Each row is a point on a tangle of strands that fork, close into loops and nearly touch. The rows are in no order.
Points whose rows are less than 43.8 apart are linked; no others are. Some points are linked to none.
pulo: [-30   7 -29  -2  -5  -9 -21 -68 -10]
zipi: [ 21  22   1  -2  78  18  35 -32  42]
zop: [ -7  42   2  -5 -57  16 -19  -5  30]
Mib: [ 27  24 -19  21 -37   6 -20   3 -16]
voke: [-45  14  27 -18   1 -27 -11   8 -68]
moku: [ 17  20   1 -15  53  58  14 -33  38]
Fatov: [ -5 -13  21   3 -33   4  18  52  41]
zige: [ 33 -46 -21  -6  25   8  22  11 -49]
sev: [ 12   5 -14  21 -30   6 -16  -9 -41]
sorel: [ 24  27   1  13 -42  13 -10  32  13]
gupe: [ -9 -23 -32 -19  45  13  17 -45  13]
vopez: [ -9  38  19 -10 -58  16 -14   5  15]
zug: [  8  52 -11   3  -9 -40 -26 -41  32]
kek: [  4  41 -21   7 -34  -4 -28 -26   3]
beg: [  2  -4 -23  20  33 -36 -16 -62  -5]
mif: [-36 -59   9  42 -25  -2  -3  28  37]
pidas: [ 25 -20 -26 -14  56  36  24 -25  20]
Rez: [ -9  37  45   6  11 -10 -25  73  -1]
vatu: [-21  44  38  11   5 -22 -22  42 -46]
kebe: [-14  49  41  10   8 -16 -29  60 -20]
zepe: [ 35  -4  -1 -18  39  62  17  -7   3]
dibu: [-19  21 -12  -7 -25 -25  15  10  65]
foriv: [ 26   8   5 -17  43  72   9 -19  13]
Mefon: [  2  53  -5 -10 -20 -38 -18 -32  42]
ravu: [ 12   1   4  -7  73  -1  37 -44  38]
guvuz: [-19   1 -16   2 -29   7 -16 -41 -34]
kebid: [-22  19  20  -5 -44   9 -21 -15 -37]
gafop: [ 15  -1 -27  32   1 -64  31  32  55]
pofi: [-26 -54  42  -1  -8  -7   2  61  21]
kitev: [ 48 -45 -10 -14  36  22  19  22 -37]
zinin: [ -8  10 -15   6 -28 -17  18  23  60]
bogo: [ 32 -40 -24  18  13   0   8  17 -63]
vudi: [ 13  40 -10  10  -4 -38 -36 -47  14]
bifu: [ 27 -28 -31  26   1   3   2   2 -52]
nupa: [-19 -21   4 -33 -14   4   6 -18 -55]
reb: [  7 -34 -45   7  24   3   9 -32 -17]
favu: [ 17 -33 -42  15   9  10   6 -16 -35]
tef: [ 16  20  -3   6 -37   9   5  34  33]
fom: [ 26  27   0  22 -41   7 -17  21 -18]
Fab: [-11 -24  46  -1  19 -21   1  88  17]
Tunop: [  6  26  43  -1 -36   7  -7  51   5]
Bituv: [-24 -51  51  -4   7 -21  -1  69  18]
degem: [ 11 -34 -27 -27  28  30  20 -21 -11]
Numi: [  9 -10  16  -1  78 -20  41 -53  25]
fosob: [ 54  -2 -12  44 -16  -3 -12  40 -49]
Geto: [-43 -44   2  34 -26 -10   7  16  50]
Tirar: [-33 -63  32  20 -24   0  -2  42  27]
Gegar: [ -3 -32  -8 -37   4  19  11 -24 -42]
Suped: [-29  37  37  -6 -48   8 -21   4 -31]
keve: [  1  42 -14  -3 -44  -1 -17 -12  34]
von: [  5  14  49  -4   0 -10 -11  76  13]
Pag: [ 22 -32 -32 -14  42  31  22 -13   0]
fesat: [-32   7   4  -9 -42   8 -18 -27 -42]
ripi: [ -5 -28 -37  -3  35   4   8 -43   0]
fad: [ -7  51  -6 -15 -37 -26 -17 -23  49]
Kavez: [-29   5 -14   0  13 -21 -21 -78  -5]
temaz: [  3   9   4  14 -29  -1 -19   7 -54]
Divud: [ 11 -17  -2 -31  46 -28  11  38 -70]
Butu: [  2 -20  -2   8  67 -23  27 -55   9]
vipid: [-21  -1 -30   3 -12   0 -17 -52 -22]
Nabe: [ 10 -37 -13 -33  15  22  21 -14 -33]
saf: [  8  17 -22  21  11 -31 -30 -55  -3]
bosos: [-12  37  -8 -12 -24 -30   7  -6  67]
gisop: [-36 -30  -3  18 -30  -9  17  19  58]
kep: [-23 -30  13   8 -32   6  21  37  43]
pefiz: [ 48 -32  -5 -24  44  33  27  16 -24]
sivob: [-44  36  26   2   5 -27 -14  29 -58]
Gipi: [ -2 -19  -9  19  54 -34  -1 -61  -1]
Fedef: [ 43 -24  -2 -21  40  52  22   5  -9]
lefam: [  6  23 -32  20 -20  -7 -29 -31  -5]
Nupe: [-11  -9  51 -11 -14  -1   4  68  25]
gifes: [ 15  -2 -17 -21  50  40  22 -27  32]
Duli: [-33  -4  15 -27 -10 -16  -2  -5 -67]
putis: [ 11   5  17   5 -34  10  16  53  32]
Tima: [-18  39  41  -7 -52  20 -16  20  -5]

A tip is a point with one link. Name the tips that can be reached along the links from each point below, in the order of the rows.
Fedef: gupe, Nupe
pofi: Fab, temaz
fad: zipi, zinin, Kavez, lefam

A piece is two or more points that can be reached from each other along the links. Count, over all rows, the pieces, the separate loops (a circle has one, a figure eight two, a Y none), the forks (points with three links) and the tips (points with one).
pieces: 3
loops: 0
forks: 2
tips: 8

Name the points in between on the shortest way along the links from the first point to the second, in order.
bifu, ripi: favu, reb
Kavez, kebid: pulo, vipid, guvuz, fesat
sorel, sev: fom, Mib
Gegar, voke: nupa, Duli
